Points on a hilly landscape, in no order, each with its height.
A ball rolls from a point to the lowest of its 2 nearest points, and stops where none of them is lower. Distance is the straight distance between rows; heights are no part of it.
Zok: [ -6 -22  34 -45   7  -8 -39  25 -38  26 -37 -20   9  10  13  14 -12  -7
  13 -16 -17]  h=194
geto: [-19  -9  31 -22   8 -52  17  13  11   5  37 -29   2  -1 -14   1  -2  -5
  14  12 -11]  h=389
big: [ 27  67 -23  50  14  18   5   2  -5  -6  25  19  15  23 -13 -13  -9  25
  15 -32   4]  h=647
pef: [ 18  14  24  16   1  -1  20 -28   4  -4  24  31 -28   2 -13 -30  28  26
   4  62   0]  h=534
nar: [ -2 -13   5  -9  35 -10 -34  36  11 -11  38 -17  25  -3  -5  33   1  15
  25  -3 -22]  h=208
gonaf: [ 15  48 -19  21   7  18  54  -7  -8 -13  18  17 -17   0  10 -18   8  42
  -5  17  -4]  h=635
Litep: [ 19  58 -12  29  28 -14  23  17  -5 -10  11  33  -4  39  12   7 -14   5
  34   5 -16]  h=205
vari: [ 37 -21  -9  36  15   9  34  -6 -11 -16   2  44 -15  13  24  -1  20  41
 -12 -15 -22]  h=356
Toko: [  9  -7  20  -8  35  -4 -53   1   6  -3  10  34  40  21   4  27   0  16
  32  12  30]  h=682
vadid: [  9 -11  -4  -6 -16  25 -52  -1  11  -8 -23   6  12   1 -39  25 -19 -11
  12 -16  11]  h=230
moz: [  0 -10   8 -24  -3   4 -62  15   4 -11 -26 -19   3  26 -26  43  -3 -11
 -10 -28   5]  h=264
Sefom: [ 13  -4 -16  36  -5  21  13  -6  14 -39 -12  50  -8  12  39   4  26  -3
 -32   2  21]  h=199
lazus: [-32 -50 -11 -21  -5   1   9 -42  -5  19   5 -16   7 -38  36  22  -7 -18
  24  21   9]  h=218
gedaz: [ 21  56  -3   4  -5  15  58 -17 -32 -28  25   2 -12  -6  16   2  -4  43
  18  33 -19]  h=641
kimur: [-25 -23  16 -19 -22 -26  22 -15   6  -3 -20 -16  -7   6  35  -3  -9 -36
 -17 -21  10]  h=354
murom: [ -7 -14 -55  -9 -19  28  -9  -9 -23   6 -41  28   3 -18   2  12  -5  -8
  24  32  -7]  h=326
Vovuf: [ -1  10 -16  11 -17   6  22 -27  -2  38 -33 -17  -2 -44 -31 -48 -14 -28
  -4  21  -4]  h=484
zifis: [ -8 -33  39 -42  34  -9 -32  19   1  24  -7 -14  55 -33   5  18  -3   8
  22  -3  14]  h=127
duna: [  3  24 -28  25  19  22  56   1   4   9  24  12 -51  -1   7  -5  15  43
   0  28 -20]  h=625
Fal: [-20 -34 -31 -37 -18  11  -3  -6 -27  12 -43 -20  18 -18  21  11 -13  -6
  -5 -24   1]  h=305
lidir: [  2  95 -27  31  14  21  14  40  26   0  11  -6 -13   6  -2 -17 -11 -14
 -22  11  14]  h=386
vuz: [-31 -14 -23  -4 -21  -3  34 -36   0  21 -39 -11  -6 -15  33  -9  -7 -50
 -18  -8  18]  h=331
Pir: [-14  30  -3   7  10 -36  28   9  37 -18  41   6   0   7 -10  -4  -7  -7
  24  18   0]  h=317
godem: [-15 -19 -22   3  -7  10   8  12  26 -21 -21  41 -19  12  29  22  24 -12
 -28   5  31]  h=229
zaf: [  0 -31  12 -25 -20   4 -30  27 -22  19 -33 -15 -18   2  -4  12  -9 -18
  -5 -29 -30]  h=231
mozi: [ -6  -2 -16   1  16 -12 -15  33  26 -12 -15  42  -3  38  10  26  11 -14
 -13 -13  19]  h=275
Basiv: [  4  28 -20  25  12  21  28  17  24 -13  -2  15 -48   6  10 -10  35  12
 -47  49   9]  h=585
bune: [ 35  49  -2  48  21   4 -18 -14  -3 -27  24  13  10  48 -25   9   4  27
  26  -1  -6]  h=655
Zuvat: [ 46  54  -3  31   7  24  43  15  -7 -60 -15   7  -1   7   4  -8  -1  23
 -33   3 -14]  h=246
Res: [  2  14  45 -11 -26   2 -30  11 -25   1 -12 -36 -30  37 -23 -24  13  -6
 -24 -11 -18]  h=501
tuv: [-13  -8  -2 -22 -17  -4 -23 -21 -29  28   2   4  44 -29 -24  -8 -11  -6
  29  23  20]  h=432
nozip: [  2 -17  30   2 -43   4  -2 -14 -11 -11  -3 -39  -3 -14 -11 -22 -14 -21
  -7 -33 -20]  h=428
feduk: [ -4  -7   2   6 -14  18  28 -41  18  32 -13   6 -18 -48 -24 -27 -10  -8
  18  39   8]  h=498
Nufal: [-21 -10  23 -27 -21 -16 -16   1 -19 -13 -28 -20   3  34  41   6 -13 -36
  -8 -24   6]  h=369
Vefi: [ -1 -16  11 -12  -7 -26 -35 -24 -22  35   8   3  28   4 -10  -9   3 -19
   4 -32  13]  h=417
lesik: [  2  35 -25  13  12 -10 -11  26  11   5  30 -22   1  21 -36  18  -4  12
   9 -42 -17]  h=408
Dubuk: [  0 -32  -9  22 -28  14   5   1  13   5 -17   0 -13 -21   9  -9   6 -32
 -39 -44   2]  h=410
fegu: [ -3  60 -19  26  22 -24  -1  10  12   1  45   8  -4  30 -11   8  -3 -10
  38  10 -12]  h=263
zonun: [ 21  -4  11  16 -19  34 -42  -8  18 -43  -4  20  11   4 -31  16 -13  10
  12  -3  13]  h=202
buta: [ 10  58  -5  23  18   3  -4  45  44 -10   0 -18 -17  11 -25 -25   5 -20
 -49  19  11]  h=360
fop: [  4 -22  -6  11 -41  19   8  -5  -9   9 -38 -25  -3 -28 -11 -19 -20 -30
 -15 -43 -20]  h=419
mova: [  2 -47 -20  16   3  23  13 -23  17   3  16  25 -12 -20   5   0  20  38
 -15 -22  16]  h=318
lopok: [  2 -33  -9  -9  -3 -10 -22  -6   0  33  -5  30  15  -3   6  -2   4 -10
  -3 -34  14]  h=405
bimit: [ 26   7  17  24   9  30  37 -34  14 -21 -41  30 -25  -5  33 -14  10   7
 -44  45  39]  h=260
famor: [  2  -3 -10  30   2  42  27 -43  26  10 -35  22 -33 -23  27 -19   3 -21
 -28  46  36]  h=289
muvu: [-23 -40  15 -29 -17 -11   9 -20 -22  12 -11 -36  16 -32  30   5 -20 -18
  24   7 -12]  h=185
gazu: [ -4 -27 -22  10  -6  22  11 -17  10   5  19   1 -30 -16  -7  -7  41  16
 -51 -15  11]  h=342
gon: [ 44  25  11  34  -7  24  22 -15   3 -63   3  18   1   2  -2 -19   8  31
 -26  10  -8]  h=213
nudif: [ -6 -19  38 -18  44 -19 -39  25  19   6  17 -15  46  -9 -11  30  -6   4
  26  -3   1]  h=160
rov: [ -8  54 -35  11   5   7   3  33   4  23  27  -5  -5  10  -6  21 -20  -2
  25 -45 -10]  h=373
Belus: [ -7  15 -10 -14  11 -15 -41  27  12 -11  -5  10  -6  50 -14  33  16 -16
 -19 -14  12]  h=320
fug: [ -3 -12  24  -6 -16 -15 -42  -5  -7   1  15 -21   2   6 -14  21 -12 -43
  23   4 -19]  h=459
bome: [ -5 -22 -57  16 -13  42   8 -28 -15  27 -42  30 -19 -23  13  -1   9 -12
   0  18   1]  h=302
mago: [-15 -13  52 -52   1  -1 -29  22 -48  19 -26 -43  16  -2  14   2  -5   9
  19  20 -10]  h=169
tumit: [  5 -24 -14  14   1  -1   7  -9  22 -17  29  28   6  -3  15   2  10  22
   8  -8   8]  h=290
gaz: [  4 -36 -23  17   3  37  22 -45  -9  18 -38  45 -27 -10  30  10   0   1
  12  21   9]  h=279
Tosu: [ 19  62  -5  26   9  18  19  28  20 -47 -12  20 -12  25  -3  -8   4  16
 -26  25  10]  h=285
pumil: [  9  13  24  -3 -26   3 -23   3  -3  20 -24 -19 -23  -1 -27 -30   4 -38
 -37 -11  -8]  h=513
sefev: [  1 -18  -1  18 -22   8  14  18  18 -21   6 -30 -18 -14 -13 -16  12  -8
 -53 -47 -15]  h=398
tunor: [ -2  19  14 -14   6 -16 -13  33  -3  -9  21 -44  -9  22 -45   7   3  16
  -7 -25 -25]  h=452
kog: [ 15   7  29  15  -6  15  22 -34  27  12  -6  25 -24 -28 -16 -38   0   7
   3  58  18]  h=512
Rif: [ -3   5   2   0 -19  -5 -36 -27 -41  27  10 -19  41 -15 -34  -1 -21 -33
  42  19  -8]  h=442
Kofel: [  7  39   3  19   2   4   6  11  38 -25   4  16 -38   9   3 -23  20 -23
 -30  65   6]  h=569
vor: [-11   6 -41   2  21  -1  21  23   4   1  51   3  11 -13  34  18   1  35
  34   0 -18]  h=296
Rolif: [-18 -45 -17  -5  10  19  12 -53  -5  25   2  23 -21 -20  31  25   2  -1
  23  41  17]  h=250
Motav: [-18 -36  37 -61   7 -12  -2   2 -29  33 -22 -32  -8  -7  12   2   5  27
  -7   9   9]  h=131
fepof: [ -9 -21   7 -25  10 -15 -25   3  15  -1  -2  31  22   0  16  20  -3  -3
  27  18  21]  h=687
semoz: [  1  15   7  10 -11  -8 -10 -12  16  -6  28  25 -24   4 -15 -20  26 -11
   1  49   1]  h=553
Tos: [-29   6  -4 -31  25 -48  21  25   4   5  45 -29   4   4  19  17   8   2
  13  13 -11]  h=423
budu: [ -6 -33  -7  -6   9 -23  11   2  10  32   7  11  -8   2  -2  -5  22   8
 -26 -41   4]  h=380
vugaf: [ 19  21 -22  35  22  -5  -4  22   3 -11  16  46 -13  40  14  10  12   5
  11  -9 -21]  h=266
sinu: [  1 -29 -14 -19 -17  37 -21   4   3 -18 -35  29   9 -22  11  25 -20  12
  26  19   4]  h=341
Rup: [-13  17  20  -5  -3 -35   5  -4  24 -15  34 -21   2  10 -27 -11  -1 -19
   1   0   6]  h=355
vilo: [ 52  27  17  25  26 -10   5  -8 -20 -35  -2  34  14  42  -7   3   1  27
   5 -11 -12]  h=666
lenu: [-11  28 -34   7  13   2  30  19  13  16  26   8 -48   1  -7  -9  32  18
 -21  23 -13]  h=607
zukev: [ 31  41   4  30  14  24 -16  36  31 -19 -17  18 -14  17 -24 -22  13   6
 -48  19  21]  h=327
Matuk: [  0 -39  30 -11 -12   0 -41   5 -17   1  21 -39  22 -29   7  20 -15 -25
  28   0 -38]  h=468
dudak: [  6  10  36  -4   0 -19 -33  20 -12   2  -3 -44 -22  50 -33   9   6  -4
 -14 -27 -24]  h=482
Milav: [ 11   8   8  11 -10   9  -9   6  30  11 -11  -2 -15 -16 -26 -34  15 -17
 -50  -6  13]  h=523
zevep: [ 10  57 -31  25  -2  21  20   6   3  -7  37  13  -2  -2 -13 -21   2  33
   0  -8   0]  h=642
fuv: [ -8 -33  34 -49  11 -28 -12   7 -14  28  -3 -16  24  -7  -5  -2   1  23
  -3 -23  15]  h=81
mab: [-27  -6 -20   2 -11  11  30 -40  26  14 -32  16 -23 -23  23  -6  -5 -44
 -12  31  29]  h=310
Depe: [-26   4  -2 -23   8 -36  35  28 -18  -5  29 -48 -17  20  34   0   2   8
  -3 -23 -30]  h=449
nozu: [  2   6  26  10 -28  -7 -43 -29 -33  16  -5 -39  13   7 -20   4 -20 -42
  30  -7 -22]  h=450
mada: [ -2 -33  19 -12 -26  17  -8  13 -48  17 -40 -27  -5   7  20 -18 -24   8
  10 -39 -30]  h=262
vis: [-20 -15  41 -34   9 -46   3   8  17  18  -2  -8  13  -3 -11   5 -20 -20
  21  15  14]  h=424
ladam: [ -3  -7  -9  -9  17 -36  25  19  -9  28  33 -23  -8   7 -12 -13  19  28
 -18 -44 -20]  h=416
vup: [ -2 -45  -8 -14   3  23  -8 -24 -10  28  -4  20  29 -43   5   3  -7  36
  31  10  21]  h=454
foful: [-19 -15  64 -36  -7 -28   3  -3 -12   8   5 -41  42 -16  -9   0 -29  -6
  25  18  17]  h=447
gaku: [-17 -34 -17 -24   0   4  15   4 -53  21 -51 -37  15  -6  30  -9 -22   9
  16 -13 -26]  h=282
veko: [ 16  19  -5  34   4  26  38 -17   6 -48 -22  24 -16  13  43  -6  30   8
 -53  34  30]  h=228
tenag: [-15  30 -38   4   8  -8  37  24   6  30  37   8 -17  -9  10   7  -6  18
  20 -23 -17]  h=338
Kepa: [-35  -6 -13 -34 -11 -21  18 -20 -32   0 -35 -38  36 -15  10  -3 -30 -23
  27  22   3]  h=227
Gosos: [ -1 -32  -4  -1  27 -10  -5  20  17 -14  41   5  21 -14  19  21   5  30
  25   5  -8]  h=253
Dazo: [ -1  20  -3   6 -14 -20  12 -23 -24  33 -38 -21  18  -6 -23 -44 -25 -42
  10 -10 -11]  h=470
babug: [ -6 -17  -8 -13 -19   5   1  10  14 -20  24 -15 -11 -10 -23  -1  19  16
 -27 -16  -5]  h=374
leb: [ 43  19 -18  42  15   8  35  21 -17 -22   2  36 -15  22  17   3   7  24
  -3 -17 -42]  h=321
tata: [ 29   2  10  10  38  -5 -28  10  -6 -20  13  37  27  36   1  18   0  38
  25  -1   3]  h=676
fizu: [ -3  10  14   9  15 -31 -23  -4  18  -3  43  -8  27  15 -35   7  -5  -1
  23 -10  10]  h=383
ripi: [ -3 -12  18  -2   5 -33 -23 -18   0  22  44   8  35  -3 -19 -15   6  -3
  11 -11  21]  h=404
Zigi: [ -7 -41 -30 -24 -28  35 -25  -8  -3 -11 -24   5  22 -35  12  22 -12   3
   5 -17  10]  h=325
rogo: [-14 -23   0 -28  -8  -9 -13  16  14 -33  14 -22  13  -2   0  21  -1   5
 -13 -25   0]  h=399
bib: [-18 -32  -5 -37  -1   1  -7 -31 -36  46 -10 -14  38 -38  -3  -1  -2  15
  14   4  19]  h=443
Gani: [-22 -13   7 -27   0 -24 -12  23   5 -38  -5 -30   5  33  29  29  -6 -20
 -22 -35  -2]  h=385
ral: [ 21   6   1  32 -21  33 -14  -9  24 -61  19  18   4   2 -21  -6   3  18
  -8  -4   5]  h=172
kelek: [-11  -4  25 -20 -10 -37  14 -12  -6  40 -26  -8  11 -12 -17 -22 -23 -33
  19  -2   5]  h=453

Call two points neighbours if one is among the 2 nearest of the other. Go from one point of each pair to the other, from neighbour to neighbour, staying as low as possible. Name the highest point that can't be avoided.
Sefom, muvu -> rogo
tuv, Litep -> Matuk
muvu, Rup -> vari
budu, muvu -> Vefi
Sefom, ral -> Belus

For each start below, name the point where the ball stops.
Nufal -> Sefom
lesik -> fuv
gazu -> fuv
sinu -> fuv
vari -> fuv
